The views of a scene show one set of named points, each view turned or mirrored, shifted and resized as a whole, with a little noise and some points left out.

Scene 1
View 1
noguf: [-0.07, -0.04,  0.14, -0.10, -0.02,  0.00, -0.04,  0.03, -0.05,  0.10,
  0.11, -0.12, -0.12, -0.10, -0.05, -0.08, -0.13,  0.07, -0.19,  0.01,
  0.05, -0.07,  0.00,  0.04, -0.11]
Dab: [-0.06, -0.03,  0.03, -0.07, -0.01,  0.06,  0.00,  0.07,  0.03,  0.12,
  0.09, -0.13, -0.12, -0.06, -0.01, -0.03, -0.09,  0.07, -0.14, -0.01,
  0.04, -0.05,  0.03, -0.02, -0.12]
gupul: [-0.05, -0.05, -0.11, -0.04,  0.03,  0.19,  0.12, -0.02,  0.11,  0.07,
 -0.08, -0.09, -0.11,  0.06,  0.10, -0.03,  0.04,  0.12, -0.05, -0.06,
  0.09,  0.03,  0.06, -0.12, -0.07]
vetor: [ 0.00, -0.10, -0.02, -0.06, -0.05,  0.13,  0.07, -0.05,  0.08,  0.10,
 -0.09, -0.04, -0.05, -0.04,  0.04, -0.02,  0.07,  0.11, -0.05, -0.08,
  0.09, -0.03,  0.02, -0.06, -0.05]
vaze: [-0.12,  0.00, -0.07,  0.02,  0.10,  0.21,  0.05,  0.08,  0.15,  0.14,
  0.16, -0.20, -0.15,  0.07,  0.13, -0.07, -0.11,  0.12, -0.07,  0.04,
 -0.04, -0.04,  0.11, -0.11, -0.02]
budo: [-0.03, -0.09,  0.01, -0.05, -0.03,  0.15,  0.06, -0.07,  0.08,  0.11,
 -0.05, -0.07, -0.05, -0.04,  0.07, -0.07,  0.02,  0.12, -0.07, -0.05,
  0.06, -0.03,  0.02, -0.06, -0.01]
bame: [-0.05, -0.08,  0.14, -0.05, -0.04,  0.10, -0.02, -0.04,  0.07,  0.15,
  0.11, -0.09, -0.05, -0.08,  0.08, -0.14, -0.09,  0.11, -0.12,  0.00,
 -0.02, -0.11,  0.03,  0.00,  0.05]
zoz: [ 0.00, -0.12,  0.14, -0.07, -0.08,  0.07,  0.02, -0.09,  0.04,  0.12,
 -0.02, -0.03, -0.01, -0.10,  0.04, -0.10,  0.00,  0.11, -0.11, -0.04,
  0.04, -0.10, -0.02,  0.00,  0.03]
ripi: [-0.01, -0.09,  0.18, -0.07, -0.08,  0.03, -0.09,  0.02,  0.02,  0.14,
  0.12, -0.07, -0.02, -0.14, -0.01, -0.08, -0.10,  0.07, -0.14,  0.00,
  0.00, -0.16, -0.01,  0.05,  0.00]
Doda: [-0.17,  0.01,  0.01, -0.04,  0.11,  0.15,  0.04,  0.02,  0.05,  0.10,
  0.14, -0.18, -0.21,  0.04,  0.07, -0.13, -0.16,  0.10, -0.15,  0.03,
  0.01,  0.01,  0.09, -0.06, -0.08]
vanub: [-0.07, -0.06,  0.21, -0.07, -0.04,  0.02, -0.08, -0.02, -0.02,  0.13,
  0.16, -0.10, -0.08, -0.13,  0.00, -0.15, -0.16,  0.07, -0.18,  0.03,
 -0.01, -0.13,  0.01,  0.04,  0.00]
pepo: [-0.01, -0.09, -0.02, -0.06, -0.04,  0.12,  0.04,  0.04,  0.08,  0.12,
 -0.01, -0.07, -0.06, -0.04,  0.04,  0.00,  0.02,  0.09, -0.07, -0.06,
  0.06, -0.05,  0.01, -0.06, -0.06]
Zili: [-0.04, -0.05, -0.07, -0.09,  0.00,  0.10,  0.09,  0.03,  0.00,  0.05,
 -0.09, -0.07, -0.14, -0.02, -0.02,  0.02,  0.03,  0.08, -0.08, -0.09,
  0.16,  0.03,  0.01, -0.07, -0.20]
Ton: [ 0.00, -0.08,  0.15, -0.11, -0.08,  0.00, -0.04, -0.01, -0.04,  0.11,
  0.03, -0.05, -0.06, -0.14, -0.04, -0.06, -0.06,  0.07, -0.16, -0.04,
  0.05, -0.09, -0.02,  0.04, -0.08]
View 2
pepo: [ 0.14, -0.09,  0.17, -0.02, -0.02, -0.04, -0.02,  0.03, -0.08,  0.07,
 -0.15, -0.09,  0.12,  0.13,  0.07,  0.06,  0.05,  0.06,  0.06,  0.00,
 -0.03,  0.09, -0.11,  0.01,  0.00]
Ton: [ 0.20, -0.11,  0.19, -0.12,  0.00, -0.08,  0.00, -0.02,  0.01,  0.05,
 -0.02, -0.29, -0.01,  0.12,  0.08,  0.17,  0.22, -0.09, -0.09,  0.01,
 -0.12,  0.06, -0.08, -0.01,  0.07]
noguf: [ 0.07, -0.13,  0.35, -0.19,  0.02, -0.11,  0.13, -0.03, -0.06,  0.02,
  0.00, -0.28,  0.07, -0.02,  0.23,  0.10,  0.23,  0.02, -0.20,  0.06,
 -0.14,  0.01, -0.06,  0.00,  0.13]
budo: [ 0.21, -0.04,  0.15,  0.01, -0.11, -0.02, -0.04,  0.09, -0.06,  0.04,
 -0.10, -0.10,  0.04,  0.17,  0.03,  0.08,  0.07,  0.10,  0.06,  0.02,
 -0.02,  0.09, -0.14,  0.10, -0.02]
bame: [ 0.25, -0.07,  0.26, -0.04, -0.11, -0.07,  0.02, -0.04,  0.00, -0.12,
  0.05, -0.14, -0.06,  0.09,  0.09,  0.13,  0.11,  0.01, -0.03,  0.08,
  0.02,  0.06, -0.08,  0.11,  0.10]
Doda: [ 0.09, -0.08,  0.41, -0.08, -0.19, -0.08,  0.18,  0.11, -0.14, -0.09,
 -0.02, -0.10,  0.09, -0.01,  0.20,  0.00,  0.11,  0.23, -0.11,  0.09,
 -0.01,  0.03, -0.10,  0.20,  0.05]
gupul: [ 0.12, -0.06,  0.17,  0.05, -0.13, -0.01, -0.01,  0.21, -0.17,  0.08,
 -0.20, -0.01,  0.16,  0.15,  0.06,  0.00,  0.02,  0.21,  0.08,  0.00,
  0.01,  0.10, -0.16,  0.13, -0.07]
vetor: [ 0.19, -0.05,  0.10,  0.02, -0.06, -0.01, -0.08,  0.10, -0.07,  0.11,
 -0.18, -0.09,  0.09,  0.19, -0.01,  0.08,  0.09,  0.07,  0.09, -0.01,
 -0.04,  0.09, -0.14,  0.05, -0.05]
zoz: [ 0.29, -0.05,  0.14,  0.00, -0.07, -0.06, -0.08,  0.01,  0.01,  0.00,
 -0.01, -0.18, -0.06,  0.18,  0.00,  0.17,  0.15, -0.04,  0.03,  0.03,
 -0.02,  0.08, -0.10,  0.05,  0.05]
Zili: [ 0.04, -0.10,  0.18, -0.08, -0.01, -0.03,  0.00,  0.20, -0.17,  0.24,
 -0.24, -0.16,  0.19,  0.14,  0.08,  0.03,  0.14,  0.14,  0.00, -0.04,
 -0.13,  0.09, -0.15,  0.02, -0.08]
ripi: [ 0.20, -0.10,  0.25, -0.11,  0.00, -0.08,  0.01, -0.16,  0.03, -0.07,
  0.05, -0.23, -0.04,  0.07,  0.10,  0.18,  0.16, -0.10, -0.07,  0.08,
 -0.06,  0.06, -0.05, -0.03,  0.14]
View 3
gupul: [-0.04, -0.14,  0.12,  0.05,  0.04, -0.10,  0.05, -0.10, -0.07,  0.04,
 -0.04,  0.08,  0.00, -0.08, -0.15, -0.19,  0.02,  0.01, -0.01,  0.07,
  0.07,  0.00,  0.11,  0.06,  0.06]
noguf: [-0.09, -0.07,  0.23, -0.02,  0.01, -0.06,  0.24,  0.11, -0.14,  0.15,
  0.03,  0.00,  0.06, -0.03, -0.08, -0.04,  0.08, -0.11,  0.00,  0.04,
 -0.04, -0.07, -0.02, -0.13,  0.04]
vetor: [-0.09, -0.08,  0.08,  0.04, -0.01, -0.08,  0.08, -0.08, -0.08,  0.08,
  0.00,  0.08,  0.00, -0.05, -0.12, -0.16,  0.04, -0.06,  0.01,  0.02,
  0.07,  0.03,  0.08, -0.06,  0.09]
ripi: [-0.14, -0.02,  0.17, -0.04,  0.00, -0.05,  0.19,  0.06, -0.10,  0.17,
  0.09,  0.00,  0.02,  0.01,  0.00, -0.03,  0.05, -0.16,  0.06,  0.03,
 -0.03, -0.02,  0.02, -0.17,  0.00]
Ton: [-0.12, -0.02,  0.15,  0.00, -0.03, -0.07,  0.21,  0.06, -0.13,  0.17,
  0.05,  0.02,  0.04, -0.01, -0.08, -0.08,  0.08, -0.15,  0.02,  0.00,
  0.00, -0.03,  0.00, -0.16,  0.08]
vaze: [-0.02, -0.19,  0.24, -0.03,  0.11, -0.06,  0.08, -0.02, -0.04,  0.07,
  0.03,  0.02, -0.01, -0.07, -0.03, -0.06, -0.03,  0.01,  0.00,  0.17,
 -0.02, -0.07,  0.11,  0.09, -0.10]
pepo: [-0.11, -0.12,  0.13,  0.02,  0.02, -0.06,  0.10, -0.06, -0.08,  0.10,
 -0.02,  0.05, -0.01, -0.04, -0.08, -0.12,  0.02, -0.03,  0.03,  0.04,
  0.03,  0.00,  0.07, -0.08,  0.05]
Dab: [-0.09, -0.13,  0.22,  0.00,  0.04, -0.05,  0.18,  0.04, -0.11,  0.13,
 -0.01,  0.02,  0.02, -0.04, -0.09, -0.07,  0.06, -0.05,  0.01,  0.07,
 -0.03, -0.06,  0.03, -0.08,  0.01]
zoz: [-0.11,  0.01,  0.08,  0.00, -0.04, -0.10,  0.13, -0.01, -0.09,  0.12,
  0.10,  0.04,  0.01, -0.01, -0.06, -0.12,  0.04, -0.18,  0.03,  0.02,
  0.05,  0.01,  0.06, -0.08,  0.05]
bame: [-0.08, -0.01,  0.15, -0.05,  0.01, -0.10,  0.14,  0.04, -0.07,  0.12,
  0.12,  0.00,  0.01, -0.02, -0.02, -0.05,  0.01, -0.16,  0.04,  0.07,
  0.01, -0.03,  0.06, -0.05, -0.02]
vanub: [-0.09,  0.05,  0.20, -0.08, -0.01, -0.11,  0.23,  0.15, -0.12,  0.16,
  0.16, -0.02,  0.05,  0.01,  0.00,  0.00,  0.04, -0.24,  0.04,  0.07,
 -0.03, -0.07,  0.00, -0.10, -0.03]
Zili: [-0.08, -0.17,  0.16,  0.08,  0.01, -0.06,  0.13, -0.04, -0.14,  0.08,
 -0.10,  0.08,  0.02, -0.07, -0.19, -0.18,  0.09,  0.02, -0.03,  0.02,
  0.03, -0.02,  0.04, -0.08,  0.13]
View 4
bame: [ 0.10, -0.28, -0.01, -0.13,  0.04,  0.22, -0.07,  0.08, -0.01,  0.02,
 -0.11,  0.12, -0.12, -0.03,  0.00,  0.01, -0.09,  0.10, -0.18, -0.10,
  0.05,  0.02,  0.02, -0.10, -0.03]
Ton: [ 0.13, -0.18, -0.04, -0.12,  0.10,  0.22, -0.09,  0.05, -0.05,  0.05,
 -0.04,  0.11, -0.15, -0.03, -0.09, -0.02, -0.01, -0.08, -0.10, -0.08,
 -0.03,  0.03,  0.09, -0.09,  0.11]
vanub: [ 0.18, -0.28, -0.02, -0.05,  0.11,  0.24, -0.08,  0.04, -0.03,  0.02,
 -0.13,  0.18, -0.16, -0.03, -0.10,  0.05,  0.00,  0.04, -0.17, -0.15,
 -0.01,  0.00, -0.01, -0.14,  0.01]
budo: [ 0.00, -0.18, -0.04, -0.24, -0.02,  0.18, -0.06,  0.12,  0.00,  0.05,
  0.02,  0.02, -0.08, -0.10,  0.04, -0.06, -0.08,  0.07, -0.11, -0.02,
  0.03,  0.08,  0.10, -0.02, -0.02]
Doda: [ 0.04, -0.29, -0.12, -0.12,  0.01,  0.17, -0.09, -0.01, -0.06,  0.07,
  0.03,  0.14, -0.13, -0.12, -0.08, -0.04,  0.05,  0.24, -0.11, -0.08,
  0.02,  0.11, -0.08,  0.04, -0.24]
Zili: [-0.01, -0.08, -0.17, -0.22,  0.00,  0.13, -0.08,  0.05, -0.08,  0.14,
  0.13,  0.02, -0.11, -0.15, -0.07, -0.15,  0.03,  0.00, -0.01,  0.02,
 -0.05,  0.17,  0.11,  0.08,  0.00]
vetor: [ 0.00, -0.14, -0.07, -0.25, -0.02,  0.16, -0.05,  0.12, -0.01,  0.09,
  0.03,  0.01, -0.08, -0.09,  0.04, -0.10, -0.10,  0.01, -0.08,  0.00,
  0.01,  0.10,  0.14,  0.00,  0.04]
vaze: [ 0.03, -0.32, -0.16, -0.14, -0.08,  0.12, -0.04,  0.06, -0.08,  0.09,
 -0.02,  0.13, -0.14, -0.07,  0.04, -0.08, -0.02,  0.31, -0.17, -0.05,
  0.11,  0.13, -0.02,  0.04, -0.26]
Dab: [ 0.12, -0.21, -0.14, -0.11,  0.05,  0.16, -0.08,  0.03, -0.08,  0.08,
 -0.01,  0.13, -0.16, -0.06, -0.08, -0.07,  0.04,  0.08, -0.12, -0.06,
  0.01,  0.10,  0.04,  0.00, -0.03]
pepo: [ 0.04, -0.17, -0.12, -0.19, -0.02,  0.14, -0.04,  0.10, -0.07,  0.09,
  0.00,  0.06, -0.12, -0.06,  0.02, -0.12, -0.05,  0.06, -0.10, -0.02,
  0.03,  0.12,  0.13,  0.01,  0.02]
zoz: [ 0.06, -0.21,  0.03, -0.19,  0.04,  0.23, -0.07,  0.12,  0.03,  0.03,
 -0.07,  0.05, -0.10, -0.05,  0.01, -0.02, -0.13,  0.00, -0.13, -0.07,
  0.01,  0.01,  0.11, -0.10,  0.08]
noguf: [ 0.15, -0.23, -0.10, -0.06,  0.11,  0.20, -0.11, -0.01, -0.07,  0.05,
 -0.05,  0.16, -0.17, -0.06, -0.15, -0.01,  0.07,  0.00, -0.11, -0.11,
 -0.03,  0.05, -0.01, -0.05,  0.02]

Which points are out of place in each view (at most two, in the order of its rows)? Write none if all are in place.
view 1 -> none
view 2 -> noguf
view 3 -> vanub
view 4 -> none

Scene 2
View 1
Maz: [ 0.04,  0.17, -0.14,  0.00,  0.20, -0.07, -0.05, -0.36,  0.08,  0.15,
  0.14, -0.02,  0.01, -0.11,  0.02, -0.11, -0.14,  0.13,  0.15,  0.10,
  0.26,  0.15, -0.18,  0.26,  0.13]
bedo: [ 0.10, -0.05, -0.05,  0.04,  0.16,  0.12,  0.00, -0.19,  0.15,  0.14,
  0.00, -0.04, -0.16, -0.16, -0.03, -0.20, -0.09,  0.07,  0.09,  0.10,
  0.24,  0.06, -0.06,  0.16,  0.01]
noser: [ 0.05, -0.25, -0.16,  0.03,  0.19,  0.19,  0.02, -0.14,  0.09,  0.13,
  0.10, -0.08, -0.11, -0.19,  0.01, -0.18, -0.10,  0.11,  0.06,  0.09,
  0.20,  0.07, -0.04,  0.04,  0.07]
Nogor: [ 0.11, -0.13, -0.05,  0.04,  0.13,  0.17,  0.01, -0.15,  0.20,  0.16,
 -0.07, -0.02, -0.20, -0.16, -0.05, -0.24, -0.04,  0.05,  0.06,  0.09,
  0.23,  0.04,  0.00,  0.09, -0.02]
Vusek: [ 0.00,  0.00, -0.18, -0.01,  0.20, -0.06, -0.04, -0.26,  0.09,  0.17,
  0.13, -0.02,  0.02, -0.12,  0.05, -0.10, -0.06,  0.13,  0.12,  0.09,
  0.25,  0.11, -0.12,  0.11,  0.14]
povab: [ 0.08,  0.00, -0.13,  0.02,  0.20,  0.06, -0.01, -0.26,  0.08,  0.13,
  0.10, -0.04, -0.07, -0.17,  0.00, -0.14, -0.12,  0.12,  0.11,  0.07,
  0.24,  0.10, -0.08,  0.18,  0.08]
reli: [ 0.12,  0.09, -0.01,  0.07,  0.12,  0.09, -0.02, -0.15,  0.30,  0.12,
 -0.17, -0.01, -0.15, -0.18, -0.05, -0.25, -0.07,  0.10,  0.03,  0.07,
  0.25,  0.09, -0.06,  0.22, -0.04]
Nitom: [ 0.10, -0.28, -0.05,  0.03,  0.10,  0.15,  0.00, -0.01,  0.24,  0.20,
 -0.08,  0.03, -0.26, -0.10, -0.02, -0.23,  0.07,  0.02,  0.06,  0.10,
  0.22, -0.04,  0.04, -0.07, -0.05]
Gidu: [-0.08, -0.32, -0.27, -0.03,  0.17, -0.04, -0.03, -0.12,  0.09,  0.21,
  0.20,  0.01,  0.01, -0.07,  0.10, -0.04,  0.08,  0.11,  0.09,  0.13,
  0.19,  0.01, -0.06, -0.18,  0.17]
Kobub: [ 0.07, -0.15, -0.24,  0.04,  0.22,  0.17,  0.06, -0.14,  0.17,  0.06,
  0.08, -0.10, -0.01, -0.28,  0.00, -0.19, -0.14,  0.17,  0.02,  0.05,
  0.18,  0.16, -0.04,  0.09,  0.11]
Pitis: [-0.05, -0.03, -0.10,  0.00,  0.09, -0.19, -0.13, -0.12,  0.24,  0.28,
 -0.02,  0.11, -0.07,  0.04,  0.04, -0.09,  0.18,  0.06,  0.08,  0.13,
  0.27, -0.04, -0.05, -0.08,  0.09]
Manos: [ 0.01, -0.28, -0.07,  0.04,  0.09,  0.05, -0.03,  0.02,  0.33,  0.23,
 -0.13,  0.05, -0.17, -0.05,  0.02, -0.19,  0.15,  0.04,  0.01,  0.10,
  0.21, -0.06,  0.02, -0.16,  0.00]
dofa: [ 0.15,  0.02, -0.03,  0.08,  0.13,  0.17,  0.01, -0.14,  0.26,  0.12,
 -0.13, -0.04, -0.18, -0.19, -0.08, -0.26, -0.12,  0.10,  0.04,  0.05,
  0.22,  0.09, -0.05,  0.21, -0.04]
zuliv: [-0.03, -0.09, -0.19,  0.00,  0.16, -0.07, -0.06, -0.14,  0.18,  0.19,
  0.08,  0.00,  0.01, -0.10,  0.06, -0.10,  0.02,  0.13,  0.07,  0.10,
  0.22,  0.05, -0.08,  0.00,  0.14]
View 2
Maz: [ 0.12, -0.14, -0.01,  0.04, -0.08,  0.03,  0.09, -0.02,  0.02,  0.02,
 -0.07, -0.08,  0.05, -0.05,  0.04, -0.06,  0.03, -0.04, -0.02,  0.12,
 -0.03,  0.07, -0.19,  0.09, -0.03]
noser: [-0.02,  0.05, -0.03,  0.01, -0.10,  0.00, -0.04, -0.01,  0.03,  0.04,
 -0.01, -0.04, -0.08,  0.02, -0.01, -0.08,  0.07,  0.08, -0.20,  0.03,
  0.07,  0.07, -0.16, -0.10, -0.06]
zuliv: [ 0.08,  0.00,  0.00, -0.01, -0.11,  0.00,  0.06, -0.03, -0.02,  0.00,
 -0.11,  0.01, -0.06, -0.05,  0.07, -0.03, -0.06,  0.07, -0.07,  0.04,
  0.01,  0.08, -0.16, -0.13,  0.01]
Kobub: [ 0.00, -0.02, -0.10,  0.05, -0.08,  0.00, -0.06,  0.02,  0.00,  0.05,
 -0.08, -0.03, -0.05,  0.10,  0.08, -0.09,  0.03,  0.11, -0.17,  0.03,
  0.07,  0.07, -0.16, -0.04, -0.05]
povab: [ 0.05, -0.06, -0.02,  0.05, -0.11,  0.02,  0.01, -0.02,  0.04,  0.02,
 -0.05, -0.08, -0.02,  0.00,  0.03, -0.09,  0.05,  0.05, -0.10,  0.08,
  0.00,  0.06, -0.19,  0.01, -0.04]
Manos: [ 0.03,  0.13,  0.04,  0.03, -0.16, -0.05, -0.09, -0.08,  0.01, -0.05,
 -0.10, -0.05, -0.13, -0.12,  0.09, -0.03, -0.02,  0.25, -0.12,  0.01,
  0.04,  0.04, -0.21, -0.32,  0.04]
Pitis: [ 0.11,  0.05,  0.10, -0.02, -0.15, -0.03,  0.07, -0.08,  0.00, -0.08,
 -0.13, -0.04, -0.06, -0.19,  0.08, -0.01, -0.05,  0.10,  0.01,  0.06,
 -0.02,  0.07, -0.21, -0.24,  0.07]
Gidu: [ 0.07,  0.12,  0.03, -0.10, -0.10,  0.02,  0.11, -0.04, -0.05,  0.02,
 -0.06,  0.09, -0.13, -0.03,  0.02, -0.03, -0.07,  0.04, -0.14,  0.01,
  0.07,  0.13, -0.13, -0.24,  0.01]
dofa: [ 0.00, -0.05, -0.02,  0.14, -0.13, -0.03, -0.13, -0.03,  0.06,  0.00,
 -0.08, -0.17, -0.01, -0.04,  0.08, -0.09,  0.10,  0.18, -0.10,  0.09,
  0.01,  0.01, -0.23, -0.02, -0.02]
Vusek: [ 0.09, -0.05, -0.01, -0.01, -0.09,  0.01,  0.09, -0.02,  0.00,  0.02,
 -0.08, -0.01, -0.02, -0.02,  0.05, -0.04, -0.01,  0.01, -0.06,  0.06,
  0.01,  0.10, -0.18, -0.03, -0.02]
Nogor: [ 0.00,  0.02,  0.02,  0.09, -0.13, -0.03, -0.11, -0.03,  0.05, -0.01,
 -0.03, -0.12, -0.07, -0.07,  0.05, -0.07,  0.09,  0.16, -0.15,  0.06,
  0.02,  0.02, -0.23, -0.12, -0.03]
View 3
noser: [-0.15,  0.04,  0.06,  0.07,  0.06, -0.11,  0.04,  0.08,  0.00, -0.10,
 -0.11,  0.00, -0.05,  0.06,  0.07,  0.15,  0.01,  0.11, -0.07, -0.03,
 -0.01,  0.07,  0.05,  0.05,  0.05]
zuliv: [-0.19,  0.10, -0.06,  0.02,  0.03,  0.06,  0.08,  0.06, -0.01,  0.05,
  0.07,  0.09, -0.02,  0.18,  0.04,  0.18,  0.13,  0.09,  0.15,  0.03,
 -0.01,  0.08, -0.15,  0.04, -0.02]
dofa: [-0.24, -0.01,  0.18, -0.02,  0.06,  0.03, -0.14, -0.04,  0.05, -0.07,
 -0.01, -0.01, -0.05,  0.04,  0.06,  0.23,  0.02,  0.01, -0.11, -0.05,
 -0.12,  0.12, -0.15, -0.02,  0.02]
Nogor: [-0.21,  0.02,  0.12,  0.01,  0.06, -0.04, -0.05,  0.05,  0.03, -0.05,
 -0.01,  0.01, -0.06,  0.06,  0.06,  0.20,  0.07,  0.04, -0.05, -0.05,
 -0.09,  0.09, -0.10,  0.03,  0.00]
Gidu: [-0.13,  0.11, -0.18,  0.09,  0.06, -0.05,  0.20,  0.19, -0.02,  0.00,
 -0.11,  0.07, -0.07,  0.17,  0.09,  0.11,  0.08,  0.10,  0.11,  0.02,
  0.11,  0.00,  0.05,  0.14,  0.01]
Pitis: [-0.17,  0.05, -0.13,  0.00,  0.09,  0.12,  0.05,  0.18,  0.04,  0.08,
 -0.02,  0.12, -0.08,  0.15,  0.05,  0.21,  0.18, -0.03,  0.16,  0.01,
  0.04, -0.04, -0.21,  0.11, -0.06]
bedo: [-0.20,  0.03,  0.12,  0.03,  0.08, -0.07, -0.06,  0.05,  0.02, -0.03,
 -0.01,  0.00, -0.05,  0.04,  0.02,  0.23,  0.08,  0.03, -0.05, -0.05,
 -0.10,  0.08, -0.10,  0.01, -0.01]
Maz: [-0.20,  0.10,  0.14,  0.06,  0.09, -0.14,  0.07,  0.07, -0.07,  0.04,
  0.19,  0.06,  0.04,  0.08, -0.08,  0.19,  0.19,  0.15,  0.13, -0.02,
 -0.17,  0.17, -0.10, -0.02, -0.02]
Nitom: [-0.17, -0.02,  0.00,  0.01,  0.10,  0.06, -0.07,  0.11,  0.10, -0.09,
 -0.19,  0.01, -0.14,  0.05,  0.15,  0.21,  0.00, -0.07, -0.10, -0.05,
  0.04, -0.04, -0.09,  0.12,  0.00]
reli: [-0.24,  0.02,  0.17, -0.04,  0.05,  0.07, -0.15, -0.03,  0.05, -0.03,
  0.04,  0.00, -0.04,  0.06,  0.06,  0.22,  0.04,  0.00, -0.07, -0.05,
 -0.10,  0.13, -0.21, -0.01,  0.00]
Kobub: [-0.19,  0.08,  0.10,  0.06, -0.01, -0.09,  0.05, -0.03, -0.01, -0.08,
 -0.03,  0.00, -0.03,  0.12,  0.08,  0.14, -0.06,  0.16, -0.05, -0.02,
 -0.04,  0.17,  0.04,  0.01,  0.07]
povab: [-0.18,  0.06,  0.12,  0.05,  0.06, -0.13,  0.02,  0.06, -0.01, -0.01,
  0.06,  0.02,  0.01,  0.05, -0.01,  0.17,  0.09,  0.12,  0.00, -0.03,
 -0.11,  0.13, -0.04,  0.01,  0.01]
View 4
dofa: [ 0.18, -0.12,  0.00,  0.12, -0.04,  0.14,  0.11, -0.09, -0.03,  0.07,
  0.19,  0.07, -0.08, -0.02, -0.02, -0.06, -0.03, -0.06,  0.09,  0.15,
  0.07, -0.07, -0.14, -0.05,  0.15]
Pitis: [ 0.04, -0.26,  0.03,  0.00,  0.16,  0.06,  0.18, -0.09,  0.11, -0.06,
 -0.15, -0.12, -0.03,  0.06,  0.02, -0.30, -0.01,  0.06,  0.13, -0.06,
  0.07,  0.05,  0.00, -0.13,  0.07]
bedo: [ 0.12, -0.10,  0.03,  0.10,  0.00,  0.07,  0.07, -0.09, -0.05,  0.04,
  0.04,  0.06, -0.08, -0.05, -0.03, -0.05, -0.01,  0.00,  0.10,  0.07,
  0.01,  0.00, -0.16, -0.11,  0.15]
Kobub: [ 0.19,  0.04,  0.00,  0.13,  0.05,  0.08, -0.04, -0.05, -0.06, -0.03,
  0.02,  0.15,  0.00,  0.03,  0.06, -0.10, -0.15,  0.03, -0.02,  0.14,
 -0.04, -0.05, -0.27, -0.09,  0.17]
reli: [ 0.19, -0.15, -0.02,  0.13, -0.11,  0.19,  0.24, -0.11, -0.01,  0.09,
  0.23,  0.01, -0.11, -0.04, -0.06, -0.04,  0.05, -0.07,  0.15,  0.13,
  0.10, -0.05, -0.18, -0.04,  0.10]
zuliv: [ 0.12, -0.10,  0.02,  0.06,  0.14,  0.04,  0.06, -0.05,  0.04, -0.09,
 -0.14, -0.03, -0.01,  0.03,  0.05, -0.23, -0.07,  0.10,  0.04,  0.00,
  0.00,  0.02, -0.16, -0.12,  0.10]
Manos: [ 0.08, -0.23,  0.05, -0.02,  0.12,  0.10, -0.02, -0.19,  0.10,  0.03,
 -0.04,  0.00,  0.00,  0.14,  0.06, -0.28, -0.11, -0.03,  0.05,  0.12,
  0.10, -0.02,  0.14, -0.14,  0.19]
Nitom: [ 0.07, -0.23,  0.09,  0.00,  0.05,  0.06, -0.06, -0.19,  0.04,  0.08,
  0.01,  0.07, -0.02,  0.06,  0.00, -0.17, -0.10, -0.08,  0.08,  0.12,
  0.07, -0.04,  0.11, -0.15,  0.24]
Maz: [ 0.15, -0.05,  0.00,  0.16,  0.04,  0.07,  0.22,  0.01, -0.05, -0.06,
 -0.06, -0.04, -0.07, -0.13, -0.05, -0.07,  0.05,  0.09,  0.12, -0.06,
 -0.04,  0.06, -0.42, -0.09,  0.05]
Vusek: [ 0.11, -0.05,  0.01,  0.11,  0.11,  0.03,  0.10, -0.03, -0.01, -0.10,
 -0.13,  0.00, -0.03, -0.04,  0.00, -0.15, -0.02,  0.10,  0.06, -0.03,
 -0.02,  0.03, -0.28, -0.12,  0.08]
povab: [ 0.11, -0.05,  0.03,  0.15,  0.03,  0.06,  0.09, -0.04, -0.07, -0.02,
 -0.02,  0.06, -0.06, -0.07, -0.01, -0.08, -0.02,  0.04,  0.09,  0.02,
 -0.03,  0.01, -0.28, -0.10,  0.13]
